A landscape with many peaks, sampled at points; each row gives a point and its height.
From any point a climber steps to the highest of the 2 points nearest to it. It stops when none of these is higher. Distance is the straight distance between rows; heights are no part of it.
k879 (h 271): [ -9  11  -7 -39   1 -29  -1   4  11   6 -11   6  11 -27 -16 -25   6  -8
  25  17]
k553 (h 381): [-59   8  29   4  20  -1   5   4  25   1  16  20   4   6  23  27   1 -16
  11   9]
k81 (h 262): [-41  44   9  27   6  29  34  18 -18  -1   9 -22   0  30  34  46 -23   5
  45 -29]
k711 (h 427): [-33  61   5 -22  31 -18 -25  27 -10  26  11 -16  -7  23  -3 -41 -57 -13
  20 -13]
k301 (h 224): [ -6 -16 -19   3 -23 -14  12   0  29   2   0  28  35 -10  -1 -12  13  -3
  -1   7]
k260 (h 391): [ 56 -20 -11 -44 -16  17  -3 -22  -2   2  19 -23 -48 -27 -43 -20  -1  18
 -15  21]
k511 (h 558): [-11 -17  23  42   0  -5  -3 -15   2  23  15 -28  57  10   7   7   3  17
  38   5]
k846 (h 509): [ 78  21 -23 -43 -72   9  -4   3  -9  24  10  12 -72   9   3 -42 -67   4
 -53   1]
k394 (h 265): [ 19  -2 -44 -91  14  -1 -24   6 -15   5 -20   8 -22 -34 -46 -20  -1 -19
 -36  -6]
k486 (h 35): [ -6   8 -33 -68  20 -20 -31  22 -46   4 -30 -49  -2 -45 -34 -33  -1  11
 -25  12]
k115 (h 869): [ 61 -22  30  50  -6  13   2 -37  11 -14  13  13   4  -8  -8 -21  34  37
  13   9]
k274 (h 181): [ 33  -9 -46 -69 -39 -35 -16 -25  41  22   9  60   5  -2   3 -35  -8 -16
 -15  -2]
k565 (h 292): [-35  15   5  17  18  35  35   5  -5  -4   1 -21 -25 -12  17  55  -2  -3
  33  -3]
k130 (h 422): [-41 -23  -3  -1   2   4 -22  -5  17  58  35 -11  43  36  -4  13 -32  -3
  16   2]
k234 (h 301): [-21  36 -11 -82  27  -1 -11   1  -9  33  -8 -52 -24  -2 -16 -23 -63 -18
  28 -11]
k539 (h 493): [ 89  -7  -1   2 -27  18  10 -12 -16  -7  26   0 -52  -8 -30 -24   8  29
 -17  10]
k3 (h 282): [-19  76  11  34  19 -18   7  41 -30 -16  11 -28 -33  47  13 -42 -39  11
  10 -18]
k40 (h 149): [  0 -10   3 -55   2 -20 -32 -15  27 -15  -5  17 -28 -49   6 -52   5 -13
 -18  31]
k685 (h 410): [-32  -7 -54 -29 -30   2  20  11  28   2 -13   8   0 -13  -8  14 -25 -29
 -14   2]
k542 (h 476): [-18   5   7   0  16  -6 -20   0   3  37  24 -29  24   6 -17 -12 -26   7
  42  19]
k117 (h 465): [-37   4 -56 -53  -3   0  -9  22   8  10 -19 -16 -14 -17 -18 -14 -48 -21
 -19   1]
k652 (h 679): [ 46 -23 -18 -38 -65 -13 -25 -46  48  49  36  31 -27  38  33 -33 -53  10
 -30   5]
k775 (h 686): [ 12  -9 -24 -10   4   9 -16  12  20  -6  -3  33 -27 -41 -30 -13   1 -10
 -28   8]
k850 (h 758): [ 27 -43  -6 -18 -62  -9 -13 -55  40  41  54  30   9  41  22 -15 -16  12
 -16  19]
k173 (h 295): [-30  -7  -5 -57  17  31  36 -32  41  27   2  -2 -44  10  -3  35 -35 -38
  20   3]
k381 (h 261): [-33 -36 -25 -57 -11  12  13 -27  64  27 -10  13 -32   3  14   6 -46 -45
 -14   7]
k4 (h 411): [-51 -25  15  -7  -8  13  18 -28  36  11  38  22   6  20  45  53   5 -13
  10  13]
k684 (h 654): [-18 -44  32  54   2  22  -2 -19   3 -18  15  39  47   9  75  52  50  13
  -1 -10]
k175 (h 438): [-74   2  17 -16 -20  -1  21 -11  13  23  40 -13  38  50  43  48 -20 -13
  22   6]
k773 (h 139): [ -3 -15  41  36  19 -26   0 -17  10 -17  -9  -2   5 -20   5 -12  42  16
  24  35]
k415 (h 300): [-35  37  24  48  52  -6   4  39 -16 -22 -19  -5 -16   4   7  27   5  -2
  12 -14]
k638 (h 696): [ 45 -23  -1  17 -21   8 -10 -24  21  18  37  31  12   5 -12 -12   5  22
   8   4]
k660 (h 213): [ 49 -13  17  12   6  20  18  -5 -19 -40 -14  -1 -52 -27 -16   9  50  25
 -29  20]
k150 (h 343): [-38  26 -22 -25 -23 -33   4  24   3  21  11  -4  42  35   2  -9 -35 -22
  27 -10]
k325 (h 490): [-47  28  16  22 -17 -17  10  25 -13  -1  16   1  53  48  27  10 -14 -19
  14 -14]
k720 (h 593): [-12   4 -41 -29  16  -8 -44  10  21  22  -6  37  17 -27 -24 -20 -24 -21
 -15  -6]
k205 (h 510): [-30 -22  34  25  -7 -27 -19   2 -27  17  38   2  90  42  11  32  20 -18
  -6 -12]
k843 (h 417): [ 74   2 -28 -53 -46   6 -19  -3 -18   3  14  17 -54 -23 -14 -55 -16  14
 -63   9]
k822 (h 461): [-60  12  37  26  -1  -3   8   6 -17  15  43 -11  43  63  51  53  -8 -13
   9 -15]
k483 (h 451): [ -1 -45  30  43  -7   2 -23 -10 -26   2  20  29  87  38  21  49  47  -7
 -19 -32]
k51 (h 227): [-17  33  27   7  22 -27  23  21 -27 -29 -35 -26  10 -11  -5  -1  20  -5
  33  15]
k444 (h 530): [-24   2  22  41  11  -5   7  17  -5 -10  -9  30  54  23  27  26  20 -17
  15 -14]
k83 (h 339): [-17  -9  -4  -8  18  41  11 -16  30  21  20 -13 -33  -3  -6  39 -14 -12
  21   5]
k593 (h 666): [ 85  -4  26  37 -20  30  15 -18   0 -26  22  22 -44  -2   0  -1  24  34
   0  -6]
k282 (h 348): [-29  11 -29 -16 -15 -11  29  30  -8 -29 -28  -9   7 -28 -10  11   4 -10
  -6   8]
k864 (h 382): [-19 -27  -1   0   8  27 -15 -26  35  40  40  16  -4   8 -14  15 -20  -8
   5  12]
k996 (h 198): [  4 -27  -8 -35 -33 -26 -12 -22  41  14  24  52  26   7  12 -20  12 -10
  -9  11]
k851 (h 474): [ -7   2  32  67  28  10  12  -6 -13  -1 -29 -44  39  13  12  25   4  20
  51 -15]
k208 (h 371): [-56   0 -40 -29 -35 -26   2   8  34  20   6  13  41  21  20   7 -27 -22
 -10   1]
k541 (h 396): [ 10 -12  38  68  46  21  11 -19 -10 -12 -27 -21   4  -9  12  38  39  17
  40  -8]
k295 (h 587): [ -6 -29  17  45   4   5 -15  -5  20  -6  15  49  32  13  21  22  39   4
 -17  -2]
k476 (h 344): [-51  33  28  11  46 -10  -8  25   9  -8  -7  -3 -25  -5   4   2  -2 -20
   8  16]
k895 (h 205): [  9 -10  15 -18  -9 -29   1 -15  11 -23  -3   0  -6 -46  -6 -34  30  15
   2  37]
k390 (h 610): [ 18 -30   4  75  -8  22  10  -5   8 -37 -34  19  22 -15  19   7  28   6
 -15 -22]
k633 (h 347): [ 22   3  11  61  27 -13  14  28  -9 -50 -75   5  19 -14 -11  16  41  -4
  -5 -27]
k538 (h 230): [-11  16  -1 -47  35   3  -7   4  -5  22 -14 -22 -37 -15 -35  -1 -28 -14
  21  13]
k940 (h 539): [ 24 -18 -32 -28 -31  13  14 -23  20  19  13  -2 -26 -15 -28   1 -11  10
   7  16]
k892 (h 529): [-44  31 -29 -41  17 -15 -42  32   0  18 -24  -1   3 -27  -4 -35 -42 -28
 -13 -10]
k934 (h 328): [-12  76  37  41  26  -7  24  28 -46 -30  -7 -42 -30  35  15  -4 -12   3
  34 -22]
k315 (h 299): [  0  75  -1  -5   7 -13  17  47 -59 -31  -2 -55 -33  39 -21 -38 -27   7
  13 -22]
k961 (h 463): [-33  46  -9  24  21  -9 -17  47 -12  15   1  -6  21  28  -9 -21 -34  -5
   9 -19]
k859 (h 592): [ -5 -33   6  71   6  39  16 -24  -1 -33 -21  10  33  -4  62  42  28  17
  13 -29]
k654 (h 80): [  4  31  30  -7  56  10   6   8  -4  -2   4  -8 -35 -17 -39  31  28 -11
  30   9]
k202 (h 250): [ 53  -9 -21 -30  -8 -24 -19  -2 -28 -19 -21   2 -14 -46 -36 -50  41  17
 -31  19]
k985 (h 453): [ -1  -7  25  82  25  -5  -4  16  -4 -30 -62  24  55  15  24  30  37   0
  -4 -50]
k324 (h 501): [ -1   8   4  38  20 -10  22  34 -56 -49 -73 -70   8 -10 -21   7  24  14
  -8  -6]
k757 (h 598): [ 57 -17 -31 -59 -57  10  -2 -38  36  27  13  16 -67  15   6 -37 -58   1
 -37   7]
k297 (h 276): [-39  38   0 -31   2 -20  32  37 -33 -29 -17 -42 -13  -5  -8   2  -2 -11
  14  10]
k960 (h 511): [-12  35  13  68  29 -17 -17  39 -22   3 -23  -9  46  27 -10 -10 -15   2
  18 -22]
k875 (h 653): [ 22 -29 -37 -24 -57  -3   5 -49  41  30  27  -4  -8  11   1 -16 -22  26
   3  14]
k219 (h 338): [ 54 -11 -50 -68 -19 -10 -10   5 -15  -7  -7  18 -28 -35 -37 -44  18   3
 -61   5]
k369 (h 131): [ 56 -11  17  18 -45  32  31  -3 -30 -56   3  -1 -67 -22  19  -8  25  30
 -47  16]
k192 (h 150): [  6   3  22 -48  47   9  -5  -1 -11   6  -7 -22 -59 -33 -38   3  22 -10
  -3  28]
k740 (h 854): [  4  -9 -10  24  13  -1   6  16 -29 -25 -39 -39   9 -36 -36   0  23  15
  -8   6]
k372 (h 134): [ 22 -11 -10 -62  20 -15 -28   7 -35  -4 -20 -31 -30 -41 -42 -27  28  16
 -41  34]
k292 (h 212): [  23  -14  -49 -100  -13  -17  -14  -15   21   15  -17   35  -24  -20
  -19  -31  -24  -27  -26   -9]
k24 (h 803): [ 42  -5 -20   4 -34   3  -1  -2   8 -25   0  36 -18 -26  -5 -34  16   8
 -34   8]
k893 (h 629): [ -9 -48  11  30 -31   7   6 -36  10  26  37   0  61  25  18  24  18  15
  16   1]
k462 (h 604): [ -8  17 -10  55  29  -9  -9  36 -19  -9 -41 -32  15 -13 -20 -19  -9   7
   1  -2]
k380 (h 569): [-28 -50   2  -3 -37 -22 -10 -26  -1  31  53   6  72  46  10  32  11 -11
 -20   6]
k700 (h 398): [ -2  44  29  50  40  18  33  11 -37 -26 -25 -51  -2  13  16  33   7  12
  51 -25]
k471 (h 385): [  9 -38  41  66  27  10 -17 -17 -16 -12 -25  19  70  27  36  47  45   5
   9 -45]
k450 (h 31): [ 34  -5  10  12  38  23  -6  -3   8  10  13   8 -35 -20 -39   9  25  12
   7   8]
k121 (h 309): [ 23 -21  22  49  24  30  23 -15 -13 -37 -20  -3 -32 -33  14  31  43  25
   9   3]
k823 (h 525): [ 37 -26  33  41  -8  28  -1 -26  15 -10  44  59  -2  13  39  26  35  17
  -4 -10]
k47 (h 375): [-16  63  -2 -41  22  -4   1  36 -37   5   0 -46 -34  15 -15 -30 -44 -11
  17 -12]
k919 (h 701): [ 36 -21 -27  58 -41  20   6   4  12 -27 -18  41   9 -24   7 -20  21   6
 -43  -7]

For each start below, name the point where the climber stops.
k315 => k740
k654 => k740
k565 => k893
k297 => k24
k208 => k24
k381 => k24
k173 => k893
